A landscape with many valleys, sampled at points; each row gives a point and its height.
From any point a ball rolls to the lowest of the 2 points nearest to it. It stops when none of these is lower. Distance is the straight distance between rows; heights are no part of it.
J431 h=38.3: [-12.3  -3.4   5.2  18.4  -7.2  18.2 -25.1  -1.8  25.7  13.4 -19.9  -4.8
 -10.7  -3.8   0.5 -34.9 -16.1  25.1  24.4  21.3  10.1 -12.5   1.6  -4.1
 -21.2 -15.1]
J335 h=21.0: [ 19.1  -6.9 -40.4   4.1   6.0   9.4  14.3   8.0  -9.4  10.5 -14.1   2.8
   2.3  -4.9  31.8  20.4  28.6  -8.2  21.9  12.0 -10.3 -38.0  11.1   3.1
   5.2  32.4]
J606 h=65.1: [-13.6 -21.9  -0.7  16.7  15.3  11.5  10.3 -16.4 -10.3   8.1 -38.5   2.7
  15.9 -30.8  -0.8  10.3   2.7  21.1 -14.8  -6.7  -1.3  42.3 -28.9  28.8
  -1.8 -27.2]
J74 h=26.0: [-16.7   6.9 -48.8   8.0   3.5  23.3  10.6  -3.7 -37.0   4.8  -9.5  -7.3
  -5.5  -5.4  31.2  -5.4  32.7  16.1  20.1   7.0 -22.3 -17.2  19.2  16.4
  -0.8  17.1]
J128 h=68.9: [ -3.4  -0.5  21.5 -14.8   9.3 -18.8  20.7 -10.2  -8.7 -10.2  -6.0   6.4
  11.0 -20.8  -5.5  18.8  -4.3  -3.7 -29.7 -11.0  -6.2  49.0 -21.1   8.1
   9.5 -12.7]
J315 h=38.8: [ -2.1  16.7  13.0 -42.0   0.7 -17.0  17.3   2.6 -12.6 -22.0  43.3  17.5
 -14.3  10.3 -14.8  32.9  -3.2 -25.3  -9.5 -18.1 -11.3   5.2   9.9 -11.0
  16.4  13.6]
J23 h=80.6: [ 23.6  -5.4  -0.4 -11.0  10.3   7.0 -16.0  10.3  39.0  15.3  -8.8 -16.2
   8.0 -18.2   7.2  14.8   9.5  -4.2  -6.9   6.5 -12.3 -21.9   5.2  16.9
  19.4   0.0]
J226 h=32.1: [-23.0  -8.7  16.6  -6.9   9.4  11.8  19.9   1.1   8.7  -9.1  13.6  10.6
  -4.9  -2.2   7.4   9.8  11.3  -1.7  -2.9   7.0  -8.2  -9.1  10.9  13.5
  -9.4   9.6]
J416 h=81.8: [ 51.1   4.6  -1.7 -22.1   0.9 -11.9 -25.6  13.1  47.6   5.5   4.5 -18.5
   6.6  -9.8   9.8  30.1   0.8 -28.7 -18.6   2.1 -12.3 -17.9   4.4  -3.7
  18.6   2.6]
J234 h=15.2: [ -4.0   2.1   4.9 -27.3  -6.0  27.1 -18.5   5.1 -22.2   3.9  58.5  11.8
 -24.0  22.2   1.1 -13.4  -3.2  -7.3  12.9  -9.1   2.8 -35.4  34.0 -11.2
   2.0  -3.2]
J328 h=40.4: [-18.9  11.1 -17.7  13.5  13.5  28.2   1.7  -5.7 -55.2   8.3  -9.0  -4.5
   6.1 -26.4  18.6   5.7  22.2  25.4   8.4 -10.7  -4.7  -3.7  15.8  30.5
 -23.2   9.4]
J951 h=17.9: [-19.2   8.2  -2.8  10.3 -14.7 -15.3  28.9 -10.6  -2.9 -31.8   3.1  19.9
   3.2  60.6 -12.3 -22.6   3.4 -18.1  13.7   2.2  14.5 -20.3  -7.2  -9.4
  -1.4  18.2]
J246 h=33.3: [  4.5   0.9  11.6  34.8   8.4  11.2  22.2  -4.1  31.7   1.2 -25.4  14.0
   1.9  26.6 -35.6 -54.2 -14.5  33.2  29.0  19.5   6.0 -17.2 -17.2  -4.5
   3.7   3.3]
J650 h=48.3: [-10.5  11.2 -29.6  28.3  -3.9   2.8  -0.1 -18.9 -14.4  -2.0 -47.8  -6.5
  11.7  21.6   2.6 -33.2   4.7   9.5  18.8   7.4  10.8 -12.7  -5.3   7.3
 -17.0   3.5]
J184 h=31.0: [-11.7  14.7  25.5   1.9  -9.6 -13.0  -8.9   1.2 -31.6  -9.7  13.5  10.0
  -0.6  -9.8 -22.9   5.5 -24.8  17.2 -11.6 -18.0  20.6  47.3 -18.6 -12.1
 -10.0 -15.9]
J151 h=72.7: [ 18.9  -0.1  16.0 -10.3 -27.0 -36.8   1.5  24.1  14.3   6.6  -4.5 -14.4
 -18.1  -5.9 -11.4  28.6 -36.2   3.2 -15.4  -7.5  -9.3  50.9 -44.0 -28.3
  11.7 -26.6]
J805 h=33.5: [-12.2   1.0 -24.2  17.5  12.1  -9.1  25.9  -3.2 -23.0  -7.3 -44.5   6.5
  20.4 -22.4  13.5  19.8  14.4   2.1  -8.0  -3.4 -14.3  15.4 -23.2  18.2
  -3.7   7.0]
J206 h=38.9: [  6.6  -1.9  14.6 -20.7  -8.7 -11.1  -5.7   3.6  43.6  -6.1  13.0  10.2
  -6.4  23.6 -15.8   0.4   0.8 -20.1   5.8  19.3 -13.2 -22.2  -6.1  -4.8
  17.5   3.4]
J394 h=43.0: [ 31.0  10.2  -3.5 -44.8  18.8  10.2  31.1   5.3  -5.2   0.7  32.5   9.6
  -2.6 -19.6  16.2  54.7  15.1 -19.6 -19.9 -24.0  -1.4  -7.5  29.0  -0.4
  17.2  29.4]
J521 h=70.8: [ -2.6 -17.2  11.4 -14.7 -15.4 -32.3  16.7   3.2  -4.5  -0.9  -3.8 -11.3
  -1.2  -6.5  -5.8  27.7 -19.4   2.6 -31.9 -10.8  -7.9  56.0 -37.8 -12.7
  11.4 -25.7]
J322 h=82.6: [ 38.5  -6.6 -13.0 -16.8  -9.7 -32.9  -0.2   5.3  33.8  -3.1 -11.4  -6.4
  14.5  -6.6  11.5  31.0   5.6 -34.7 -16.8  -2.1  -8.9  -2.0   1.2 -17.0
  20.2   5.5]
J345 h=87.6: [ -8.8   4.2  -5.6  -6.3   6.3 -26.2  15.8 -14.0 -44.4  -2.6  -8.9   0.9
  28.5   0.2 -18.9   1.3   1.8  -4.5 -42.4 -24.9  10.3  47.6 -10.4  -1.6
  20.7 -27.0]
J943 h=53.2: [ 24.2   8.8 -23.5   8.7  11.0  13.0 -17.4 -22.3  -6.9   8.5 -35.3   3.3
  18.8  34.7 -16.6 -19.9   3.3  10.0  -6.4  -9.1  27.4   4.9  -2.0  12.6
  10.9  -8.2]
J900 h=46.5: [ -8.4   2.6 -19.4  25.2   0.9   5.9   2.5  -5.5   0.3   2.7 -35.4  -7.2
   4.3 -12.4   9.3 -11.3   7.9  18.6  27.0  17.2  -0.8 -17.3  -0.6   1.9
 -18.6  19.3]
J501 h=77.3: [  6.6   3.0  27.9   5.9  -7.8   0.5  22.5  34.0  34.3   1.4  22.4  -1.8
 -25.4 -24.5   9.4  31.1 -19.1  -2.5   9.9   7.2 -13.6 -19.9  -3.9   0.5
 -13.7  24.5]
J480 h=22.4: [  5.4  -1.3  10.5 -19.4 -22.5 -29.2 -13.4  16.2  14.1 -17.1  26.8  -8.3
 -16.4  10.1   1.5   7.1 -12.1 -29.6   7.0   8.9  -0.6  -3.8  -7.1 -32.4
   0.0  10.3]
J686 h=41.7: [ -9.4  -1.4   0.3  -0.8   6.9  35.6 -18.5 -16.6  21.7   5.3   4.7  -1.6
  -5.2  13.7  -7.6 -24.9   7.4  15.5  16.8  20.8   5.4 -31.0  17.3  23.0
  -2.1  -0.2]
J662 h=36.3: [ 10.4   5.4  13.8 -33.9  -1.0  -1.9   5.9  -3.6  22.1 -14.4  36.8   5.1
  -5.0   6.8  -8.8  24.2  -2.0 -19.5  -2.4   2.6  -3.0  -4.3   0.9   3.1
  12.8   0.9]
J824 h=79.4: [  9.7   1.2  25.2  -2.6  15.4  18.0  -9.2  20.5  36.3  16.2   9.2 -13.4
  -3.7 -39.9  10.8  28.6  -2.6   5.6   2.2  12.7 -20.5 -24.3  17.8  17.8
   3.0   1.8]
J35 h=50.4: [  3.7  15.0 -39.9  30.0  12.0  10.5 -11.5 -16.5 -30.0  -4.4 -42.0  -2.3
  25.5  26.0  -2.6 -28.2  20.6   3.3  -1.5 -15.1  19.4  -3.6  -2.3  20.0
  -3.8   5.2]
J192 h=40.8: [ 29.8  16.5  -2.3 -50.4  11.6  -7.3  14.5   2.1   5.3 -16.6  43.8  18.1
  -8.8  -3.2 -10.0  41.0   2.9 -26.1 -30.6 -18.2 -10.6   1.0  22.8  -9.5
  26.4  18.1]
J934 h=22.0: [-18.8  15.9 -20.1   5.3   6.5  23.0   2.1 -11.5 -31.9 -15.2  14.6   8.3
  -0.4  43.2   1.7 -34.2   3.8   1.7  13.9  -5.6  27.2 -20.2  23.4  -3.4
 -20.3   5.2]
J655 h=64.9: [  8.0 -29.8   5.8  -0.9  -5.5 -13.7   1.1   3.1  12.9  15.8 -13.2 -26.5
   8.8 -35.1  10.2  30.7  -7.0  12.9 -37.2  -0.3  -8.3  38.1 -25.1   2.0
  12.1 -42.2]
J884 h=23.7: [ 11.8   7.4 -57.0  -9.6  18.3  13.7   7.5   7.4 -34.2   7.7  -6.6  -6.0
  -9.1  -2.0  41.6  11.4  43.5 -10.4  12.0  -0.2 -25.7 -25.9  32.3   7.5
  10.2  22.0]
J790 h=75.3: [ 40.9  15.2  14.7 -24.2 -15.2 -28.1   1.9  24.9  27.0  -3.2  11.3  -7.5
 -12.6  -0.1  -1.2  46.8 -20.3 -34.1  -9.9 -12.0  -0.4   7.5 -14.1 -29.8
   7.7  19.5]
J663 h=55.2: [ -9.3  -4.3  -3.7  15.1 -17.4  -7.2 -11.4 -19.1  17.9  -4.7 -22.3   3.8
  -0.6  30.1  -6.4 -49.2  -9.9  -1.5  14.9  23.0  13.5 -13.9  -7.8 -16.5
  -7.1  -8.8]
J287 h=34.1: [-31.4 -12.3  23.3  19.0   1.1  -7.2  14.6   0.6  14.7  -7.3   1.4   3.6
 -13.4 -14.3   0.2  -1.6  -2.5   4.8  14.4  12.0  -8.8   4.1  -5.0   6.4
 -16.2  11.4]
J262 h=25.6: [-13.6   6.8 -21.8  32.9 -10.1  -7.2  15.4   4.8 -40.9  -4.7 -44.4  -0.4
  16.2  -7.3   4.5  -2.4   2.4   4.0   9.8 -13.3   7.5  13.7 -11.7  -6.8
 -26.5  16.8]
J886 h=43.4: [ 16.1  10.2  -6.8  13.2 -14.3 -14.5 -42.0  11.9 -30.4   6.9   1.8 -14.4
   6.9 -14.0   2.3  -3.5 -11.2   2.2  -8.2 -22.1  16.8  12.5   8.1 -24.4
 -18.7  -2.8]
J636 h=23.8: [ 43.4  16.6 -16.3  -7.5  11.7  -1.3 -14.4   1.6 -44.4  -2.2  22.3  12.5
  12.4  12.9  -2.4  20.8   7.0  -3.9 -16.8 -39.8  20.1  -3.1  27.1  -6.2
  15.7  20.8]
J526 h=25.4: [-19.9  11.5  10.8 -11.6   9.2   8.1  -6.4 -11.0  -6.5 -24.7  25.2  16.8
   0.4  36.1 -20.5 -18.7  -5.2  -0.5 -11.0 -13.2  12.5   4.1   5.1   5.3
  10.8  -8.8]
J369 h=28.0: [-18.4  -1.8 -19.6  -8.3  13.7  33.9   2.1  -7.0 -37.5  11.3  14.1  -6.8
   0.0 -12.3  32.6   2.2  36.2  11.2  14.3   6.2 -19.9 -18.9  41.1  23.4
  -4.1  -1.9]
J392 h=28.7: [-12.4  17.9  11.4 -35.6   9.1   8.0  15.5  -9.9 -14.9 -22.1  56.8  26.3
 -11.3  36.8 -25.3  -4.2   5.3  -7.4 -13.2 -17.1  -1.2   4.6  14.6   8.3
  18.9   6.0]
J106 h=21.5: [-38.7  -1.4  25.9  17.2  -5.2  -2.7   5.8  -6.2   0.2 -24.4   5.7  21.7
 -23.9  34.5 -29.9 -30.3 -20.5  11.6  13.3   5.5  17.4  20.5 -20.1  -5.7
  -8.3  -1.9]
J211 h=17.2: [ -2.1 -29.0   5.7  35.7   0.5  -1.7  12.3   4.3  31.3  25.8 -34.7  -2.1
   2.0  -5.9 -18.2 -33.2 -23.5  31.1   8.0  24.6 -10.1   8.9 -32.1   5.3
  -2.2 -25.4]
J646 h=44.2: [-16.1  -5.9  14.3 -12.5   9.6   2.0  16.3   7.4 -11.5  -0.2  18.2 -11.6
  -1.1 -52.1  25.2  35.3  17.8  -4.1  -5.0  -9.9 -16.7   8.2   8.3  15.1
 -11.4  14.7]
J24 h=12.2: [  6.9  -5.7 -11.3 -27.0 -11.3  13.3 -15.4   1.7  14.4   1.4  42.6   3.5
 -14.1  24.0  16.7  -3.7  11.4 -15.9   8.0   7.9   0.0 -32.7  24.9  -6.1
  10.9   1.3]
J845 h=35.1: [ -5.3  15.8   7.5  -7.2   5.2  -1.4  -6.7   0.0 -28.6  -3.3  -3.6   2.4
  13.1  -9.8 -11.7   3.3   1.1   6.8 -11.4 -18.3  13.1  22.7   0.0  -0.2
  -9.7  -4.2]
J633 h=38.1: [ -6.7  14.9 -12.1   0.1  11.6  16.4 -14.2  -1.4 -38.5  -0.6  -1.1  -3.0
  18.1 -11.5  11.4 -11.1  16.4  16.9   2.8 -13.6  13.3  -8.3  12.9   8.9
 -10.3   6.0]
J114 h=45.7: [ 13.6  13.3  15.5 -11.8 -11.5 -15.9 -46.9   7.9  -5.5   5.2  21.5  -7.5
  -4.9 -15.4  -7.9   4.4 -11.9  -4.6  -4.0 -11.2  10.0  14.5   8.2 -22.4
  -1.6  -9.5]
J774 h=62.4: [ -1.6 -12.3  -8.7  11.2  17.7  14.5 -22.8 -13.0 -14.7  18.1 -38.9  -7.7
  26.5 -32.2  -1.6  12.2  12.5  29.8 -10.8 -15.7  -3.7  21.8  -3.9  31.4
   2.8 -27.7]
J349 h=44.1: [ 18.2  16.0 -26.9  23.8   0.9  10.5  -8.9   9.9  -9.1  13.2 -37.3 -18.1
   5.6 -22.8  14.1  12.8  13.4  12.7  15.5  -1.6  -8.0 -14.0  -8.1  13.8
  -7.4  23.0]
J395 h=50.8: [ 24.4  -7.7   0.4  12.6 -24.0 -14.1 -24.9  -1.3  21.1  11.1 -18.9 -11.6
   2.0  27.3  -7.3 -10.0 -19.5  -2.5   1.3  16.6   5.7   9.7 -21.7 -19.3
   8.8 -19.5]
J849 h=22.3: [-17.1  20.9   3.7  -6.3  -2.6  20.1 -20.1  -3.7 -13.8 -13.0  26.0   7.2
 -15.0  25.0  -2.7 -24.1 -11.9  11.6  17.5  -0.7  22.7 -23.3  18.7  -5.6
 -15.4   0.2]
J143 h=67.2: [ -0.4 -11.9   3.1 -29.3   3.2 -24.7  14.2 -10.7   2.1  13.2 -13.9 -14.2
  12.9 -38.0   2.5  34.9   4.2  -7.9 -38.7 -15.6 -16.5  51.3 -13.6   4.3
  23.8 -31.8]
J954 h=29.7: [-17.9   3.2 -47.3  36.9  13.2  -3.6  21.9  -9.0 -29.8  -1.9 -55.6  -5.0
  12.1 -14.2  14.7  -6.1  16.9  13.0  10.3  -9.2  -5.1  10.2 -18.9  24.2
 -13.4  15.8]
J71 h=53.6: [ 14.0  -8.8   2.8  14.5  -9.7  -5.5  -5.1  -2.0  46.3  11.5 -17.5  -4.9
  -2.6  21.1 -19.7 -37.4 -16.5   3.1  21.1  27.4   2.2 -12.6 -20.6 -20.1
   8.5 -10.5]
J64 h=22.9: [-43.8  -7.2  17.9  19.8  -6.2  -0.7 -14.8   1.9 -11.4  -6.1  -2.8  -4.3
 -22.1  -2.3  -2.9 -29.7 -22.4  18.0  19.8  12.1  17.0  11.5  11.1 -10.3
 -38.8 -14.1]
J916 h=42.2: [-25.3   2.0  -2.3  10.9   6.7   7.8  20.3   7.6 -49.6  -3.9   6.9  -2.1
   3.8 -44.2  25.5  21.8  18.3  14.0   1.4 -12.1  -8.7  10.5  11.3  21.5
 -26.1  16.7]
J667 h=35.5: [ 12.6   4.4  16.0  20.5   2.5  17.7 -31.2  21.4  34.7  28.5 -13.0 -13.1
 -14.7 -19.8   1.1 -23.4 -29.9  14.0  14.4  18.6   2.9 -27.8  -0.2  -9.4
 -24.7 -11.4]
J204 h=84.2: [ -1.6  -1.9   5.9 -41.1   3.4 -18.9 -10.0  -8.6   5.5  -4.3  24.2  -8.6
   9.3 -25.3   3.9  19.8  19.1 -28.7 -23.9  -3.5 -13.3   9.3  13.2  -3.1
  21.6 -10.8]
J70 h=20.1: [-21.4  12.1 -12.7  18.3  -0.7  15.9  21.0 -13.2  -1.6 -21.7   1.6  13.2
  -4.8  63.0  -3.5 -41.7  11.5  -3.0  14.9   7.5  18.6 -29.5  12.9   2.3
  -5.2   5.3]
J127 h=36.7: [-14.2 -17.9   8.0  22.4  -6.6 -17.3   0.7   6.0  -4.5  -6.5 -23.6  -4.1
   1.3 -19.4   1.0  11.0 -10.4   2.5  -1.7   4.1 -12.6  19.1 -17.6   4.2
 -20.6   4.2]
J92 h=78.3: [  7.2  11.4  23.9  -0.2   5.0  21.4   5.4  35.2  25.2  27.5  39.3  -3.0
 -21.5 -23.7  17.2  33.0  -7.9   7.5   5.5  -0.5 -12.4 -29.7  18.4  14.8
 -14.2  10.0]
J195 h=58.7: [ 17.5  -6.4  10.2  -9.0  -1.8   5.9 -30.1  -3.8  22.1  15.9 -10.4  -3.3
   7.6  -2.8 -17.2  -3.5 -16.1  22.9 -13.8   5.1  16.3  19.4 -21.1   8.2
  17.1 -35.8]
J913 h=29.5: [ -9.9  -3.6  20.6  32.2   7.8   7.7  29.3  -9.0  26.5  -7.7 -18.6  20.9
  -6.1  41.1 -40.5 -40.0 -10.1  14.9   9.8   7.5   6.2   8.7 -28.0   9.6
  11.9  -2.7]
J3 h=83.5: [ 24.7  -4.1  -8.5 -41.9   0.8 -32.1   3.6 -10.8   8.8  -5.7   2.1  -5.4
  14.4 -11.6   0.8  37.4  11.5 -33.5 -38.8 -14.8 -15.8  16.6  -0.7  -6.9
  33.3  -3.5]
J963 h=17.5: [ 12.9   3.4 -10.2 -15.6  -4.6  15.2 -10.4  11.1 -43.3   6.7  39.2   9.2
 -13.2  10.7  18.4  -2.0  -4.1  -7.1   4.4 -18.5  12.4 -25.4  42.0 -18.4
   0.4   6.1]
J103 h=28.5: [ 18.4   0.4   2.7   8.8 -11.7  -7.4 -20.3  18.8  21.8  12.7   7.8 -19.8
 -11.3 -16.0  24.0  12.7  -4.4 -16.7  14.3   9.8  -3.3 -21.5   4.7 -10.1
  -8.6  13.2]
J155 h=25.5: [-57.8  -8.5  26.1  12.2  -1.3  -8.4 -19.3  -2.4 -30.4 -10.5  14.1   0.6
 -21.7  -7.6  -1.3 -31.0 -10.9  12.4   0.8   6.0  10.5  38.4  10.5 -13.6
 -22.3 -29.9]
J895 h=43.1: [ -7.5  -6.9 -11.2  13.0   2.5  36.2   6.0 -19.6  31.7   5.9  -4.9   4.7
  -3.3  26.2  -9.2 -49.5  14.3  15.2  34.0  21.8  -0.5 -56.1  21.0   7.0
   3.7  14.6]
J533 h=62.0: [  6.4 -19.1  16.2  16.8  -2.4   0.4  -7.9   0.5  15.9  17.5 -19.3 -13.3
   5.9 -17.4  -9.7  11.9 -14.7  21.5  -8.1   6.5  -4.4  30.2 -24.2  -0.4
   5.0 -32.7]
J600 h=20.2: [-15.6  -4.0 -14.1  16.3  -9.5   7.7  43.9   0.8 -17.7 -18.3  13.9  22.5
 -10.3  44.4  10.8  -8.3   3.4 -18.5  21.6  -2.3   4.9 -33.0   6.3 -14.3
  -1.2  23.3]
J390 h=48.0: [ 14.5  -0.8   4.1  -3.6 -27.0 -14.6 -41.6   5.9  10.2  14.9  -0.5 -23.2
  -6.5   3.9   1.1  -7.1 -24.3  -3.9  -6.8   1.1  13.7  14.7  -8.4 -27.8
  -9.9 -29.0]
J229 h=40.6: [ 12.7  24.9 -22.8  12.2   3.9  -2.7 -35.3   4.6 -52.1   5.7  -0.6 -16.6
  15.8 -24.3  13.8  -6.2   4.3  11.4  -6.8 -23.2  18.3   6.3  24.7  -0.4
 -23.5   6.1]
J780 h=59.7: [  4.9 -19.7  -8.8  16.9   1.9   0.0 -19.2 -18.0 -10.0  10.2 -33.6 -21.5
  18.5 -27.2  12.5 -17.6   4.2  14.9 -11.1   4.9  -2.5  19.9 -18.4  11.2
  -4.7 -33.9]
J705 h=30.0: [ -9.1  -9.6  -1.6  -7.9  10.1  39.1  14.7  -1.6 -11.5   8.3  22.8   6.0
  -6.7  -8.4  20.0  12.5  16.2   1.9  12.2   4.3 -13.0 -27.2  19.0  23.2
  -7.9   8.0]
J179 h=18.5: [-44.1  -4.3  27.2  14.4  12.0  13.9  21.1 -13.6   6.4 -27.4  13.0  22.8
 -13.9  37.7 -14.5 -39.4   7.0  10.5  12.5   2.3   9.5   5.1  -2.2  14.5
  -9.0   2.4]
J347 h=25.7: [-24.8   2.4  15.3  11.8 -10.5  -9.0  -4.7   1.5 -17.8 -10.2   3.2   6.6
  -8.9  25.8 -24.7 -22.8 -22.2  18.0   0.8  -6.7  25.3  34.8 -18.6 -14.1
 -10.5 -27.4]
J275 h=20.3: [ 35.9  -2.7 -23.3 -25.1   7.1  11.0  -3.0  10.7 -33.7  -3.2  41.2  18.5
   0.1  22.5  10.2  17.9  12.4 -17.9  -4.2 -22.8   5.7 -21.3  30.4 -18.2
  14.0  25.9]
J139 h=39.0: [ 15.9  -6.5  14.0   4.2   3.4   6.9  16.2  10.6  53.1   6.2  11.9   7.2
   0.6   7.3 -17.6  -8.6  -6.8  -9.5  14.2  22.7 -14.9 -34.3  -7.4   6.5
  12.7  21.0]
J57 h=20.4: [-10.9  17.0  10.7 -18.0 -16.0 -20.1 -10.2   1.6 -17.5 -19.1  40.0   2.3
 -19.4  21.0   1.7  -4.1  -4.3 -17.1  -0.1  -4.9  -1.0   4.4   6.9 -27.5
  -4.4  10.6]
J49 h=44.8: [ 13.3   0.1   6.1 -22.2   0.2  13.7  20.0   7.8  -7.8  12.9  29.6   3.9
  -3.1 -34.3  22.7  41.2  13.2  -8.1 -15.3 -10.0 -15.0 -12.4  20.7  10.7
   1.2  22.5]
J670 h=18.0: [ 16.9 -17.0 -26.1  -0.9  -1.8  -8.5  22.9   9.5  18.2   5.1   0.5   1.4
   5.5  16.4  17.6   4.7  15.3 -20.3  13.7  14.0 -18.1 -41.9  12.1  -9.8
  10.3  31.7]
J762 h=15.1: [ 20.9 -13.0 -19.7 -18.7  -2.8  14.8   8.9   5.7  19.4  15.7  29.6   7.4
  -9.2  13.3  15.3   1.8  25.7 -21.2  25.2  21.5  -9.6 -51.9  24.6  -1.7
  19.8  17.0]
J331 h=37.4: [  9.8   0.4 -18.6  11.5  16.2 -13.4  43.7  -3.8  17.3   4.9 -52.5  -1.1
  23.2 -31.5   7.6  23.7  17.3   1.3  -3.0   1.3 -18.7   1.0 -21.8  19.6
   2.8  25.4]
J182 h=36.5: [  9.0   1.5  11.4  19.8   9.7  25.4   9.4   3.0  43.9  12.0  -5.2   8.1
  -0.1   6.5 -21.7 -28.8  -8.5  27.6  18.5  18.9  -6.4 -32.5  -5.3   8.2
   0.3  14.2]
J617 h=34.0: [ -7.4 -14.2  13.1 -34.5  10.5   5.7  21.9  -9.4  19.2  -6.6  31.2  13.6
  -4.4   2.9   7.2  19.3  15.2 -22.2  -8.8  12.2 -18.3 -16.8  21.3   8.6
  13.3  11.6]
J901 h=25.3: [  8.8   5.1  20.9   6.2 -16.3 -25.3 -14.9  25.0  24.9  -2.4   5.2  -8.7
 -19.3  -7.9  -2.6  -3.5 -25.3 -12.0  10.2  15.6   3.2 -14.4 -10.7 -23.4
  -7.8   0.7]
J339 h=86.4: [ 16.4  -3.6 -28.0 -22.5   4.4 -20.3  10.7 -21.6 -20.1 -10.4 -24.0   5.2
  29.5   4.6 -10.9  14.4   8.8  -8.4 -39.3 -26.0  12.5  41.9  -5.3   0.3
  36.0 -26.9]
J944 h=55.9: [ 15.5   6.9   6.1  -8.1  11.0  26.5 -27.2 -12.1  11.3  10.6  -6.7   3.7
  11.9  13.3 -22.5 -10.5  -4.1  14.5  -4.6  -3.4  16.3   4.9  -0.7  13.1
  10.1 -14.5]
J490 h=18.1: [-14.2  16.6   9.4  13.9 -18.1 -17.2   1.8   4.3 -16.2 -11.7  11.3   9.5
 -10.8  14.5  -2.9 -13.5 -16.6 -10.1   8.8  -2.8  13.8   7.4  -3.5 -21.6
 -25.2  14.1]
J715 h=85.5: [ -2.0   1.8 -23.2  -9.8   7.4 -18.1  14.0 -19.7 -22.3 -16.4 -23.5   1.9
  34.7   6.4  -0.3  -4.9  22.2 -29.9 -30.5 -12.4   0.6  15.4   1.4   6.7
  17.4 -11.0]
J336 h=40.3: [-32.6 -19.5   5.9  14.6   2.5  22.4 -13.0 -17.4  14.7   7.7 -15.4  -4.6
  -5.8   4.6  -6.7 -43.1   6.9  17.7  24.1  30.9  -6.6 -14.8   6.1  12.4
  -8.9  -7.4]
J697 h=28.3: [-38.6   5.4  33.3  -2.2   2.6 -13.7  -7.4   2.2 -42.8 -10.1  20.8  -4.4
 -18.8 -18.5 -13.6  -7.7 -13.1   2.7 -11.1 -13.8  -0.3  47.8  -6.0 -10.5
 -12.5 -20.8]
J935 h=41.0: [ 28.7  -1.9 -42.8  14.3   7.3  -2.6   4.0   1.1   5.2  17.0 -44.2 -12.9
  22.3 -33.2  16.2  25.2  22.1   2.4  -2.2  -2.3 -20.1  -4.4 -15.1  14.5
   2.3  15.1]
J523 h=21.8: [-32.9  -3.7  23.9 -10.8  12.4   0.1  24.5 -22.7  12.5 -23.7  16.2  22.8
  -1.3  26.2 -26.3  -7.7   5.3  -3.2  -0.3   6.3   1.1   9.8  -6.9  14.2
  15.1  -3.7]
J609 h=74.3: [ 21.7  10.0  17.1  -9.5 -21.2 -47.8  -1.7  17.8  10.8   1.9   6.2 -13.3
 -13.8  -1.3  -1.1  34.4 -21.0 -30.6 -11.5 -12.1  -8.4  38.4 -24.6 -35.1
   3.3  -1.4]
J505 h=68.1: [-11.8 -37.1  13.1   3.7   9.7  14.5  17.1 -17.1   7.7   7.3 -24.8   0.9
   9.4  -2.4 -13.5   7.9  -8.8  31.6 -20.5   1.7   1.3  52.0 -25.5  34.0
  21.2 -48.1]
J750 h=24.3: [  0.0 -15.7  14.7  27.3  -3.9  -0.3  19.0  -0.3  36.0   0.8 -32.5  24.1
   3.3   9.3 -28.6 -23.6 -25.4  28.5   3.9  11.7   1.4  10.5 -36.5   0.4
  16.2  -8.2]
J441 h=21.3: [ -2.9   2.7   2.3  25.7  -6.2 -13.6  11.6   7.8 -25.2  -7.5 -11.0   5.4
   6.0  -0.4   0.5   3.5 -16.2  -2.7   7.1  -9.0  25.2   4.4 -18.7  -7.8
 -28.6  25.0]
J716 h=20.5: [-30.5  -3.1  13.7  10.5 -15.3  13.0  -7.1   6.9  -3.6 -12.4  19.3   4.9
 -21.3   4.9   7.3 -25.9 -15.0   8.9  22.9  11.9  13.1 -19.8  17.3 -17.5
 -30.1   8.9]
J744 h=56.4: [-10.8  -2.0   3.9  -5.8 -11.0  -6.6 -26.0 -10.9   5.7  -4.8   5.4 -10.5
  -4.6  13.5   1.4 -36.5  -0.7  -2.3   3.6  14.3   2.9  -1.4  10.6  -7.6
  -7.3 -21.0]
J823 h=84.8: [ -4.5 -12.8  -1.7 -18.4   3.0 -12.3   4.1 -17.7   5.9  -7.6  -6.2   2.3
  18.4   0.5   1.9   1.3  13.1 -26.1 -17.2   3.5 -17.2  12.9   1.8   7.6
  20.1  -6.6]
J474 h=31.9: [ 33.7  15.1   9.8  13.5  -1.2  13.5 -41.0  26.7  35.7  25.4   5.6 -20.6
  -8.1 -13.8   6.1   5.8 -16.4   0.7  11.4   3.1   2.3 -39.2   4.7  -9.3
 -13.0   3.1]
J111 h=57.8: [ -1.5 -12.1  -3.1  -7.2  -0.5  -4.4 -34.1 -10.9  -1.4   3.5  -7.5 -14.0
  13.1 -11.9   4.9  -3.1   7.4   1.3   1.1   8.9   1.6  12.0   0.5   7.3
  -0.6 -20.0]
J337 h=76.3: [ 23.8  11.3  17.1  -3.0 -10.7 -17.3  10.9  26.2  33.7   4.6   4.4  -4.9
  -3.2 -22.7   5.1  41.9  -5.2 -18.9 -11.2   1.9  -7.4  -9.6 -13.4 -10.0
  -0.8  23.3]

Call two points neighbours if one is among the 2 nearest of the other. Go from one point of each pair to the other, from neighbour to neighbour, staying as low as possible. Name the highest point that can't be avoided.
J490, J633 -> J315
J211, J951 -> J139
J179, J951 -> J184
J490, J24 -> J127
J716, J951 -> J849

Write out the way that a ball takes from each point below.
J790 -> J609 J151 J521 J128 J143 J655 J533 J195 J944 J943 J35 J650 J900 J349 J935 J331 J805 J954 J262 J441 J490
J715 -> J823 J204 J3 J322 J416 J23 J824 J92 J501 J337 J790 J609 J151 J521 J128 J143 J655 J533 J195 J944 J943 J35 J650 J900 J349 J935 J331 J805 J954 J262 J441 J490
J774 -> J780 J111 J744 J663 J71 J395 J390 J114 J886 J229 J633
J686 -> J336 J431 J667 J474 J103 J901 J480 J57 J490
J505 -> J533 J195 J944 J943 J35 J650 J900 J349 J935 J331 J805 J954 J262 J441 J490
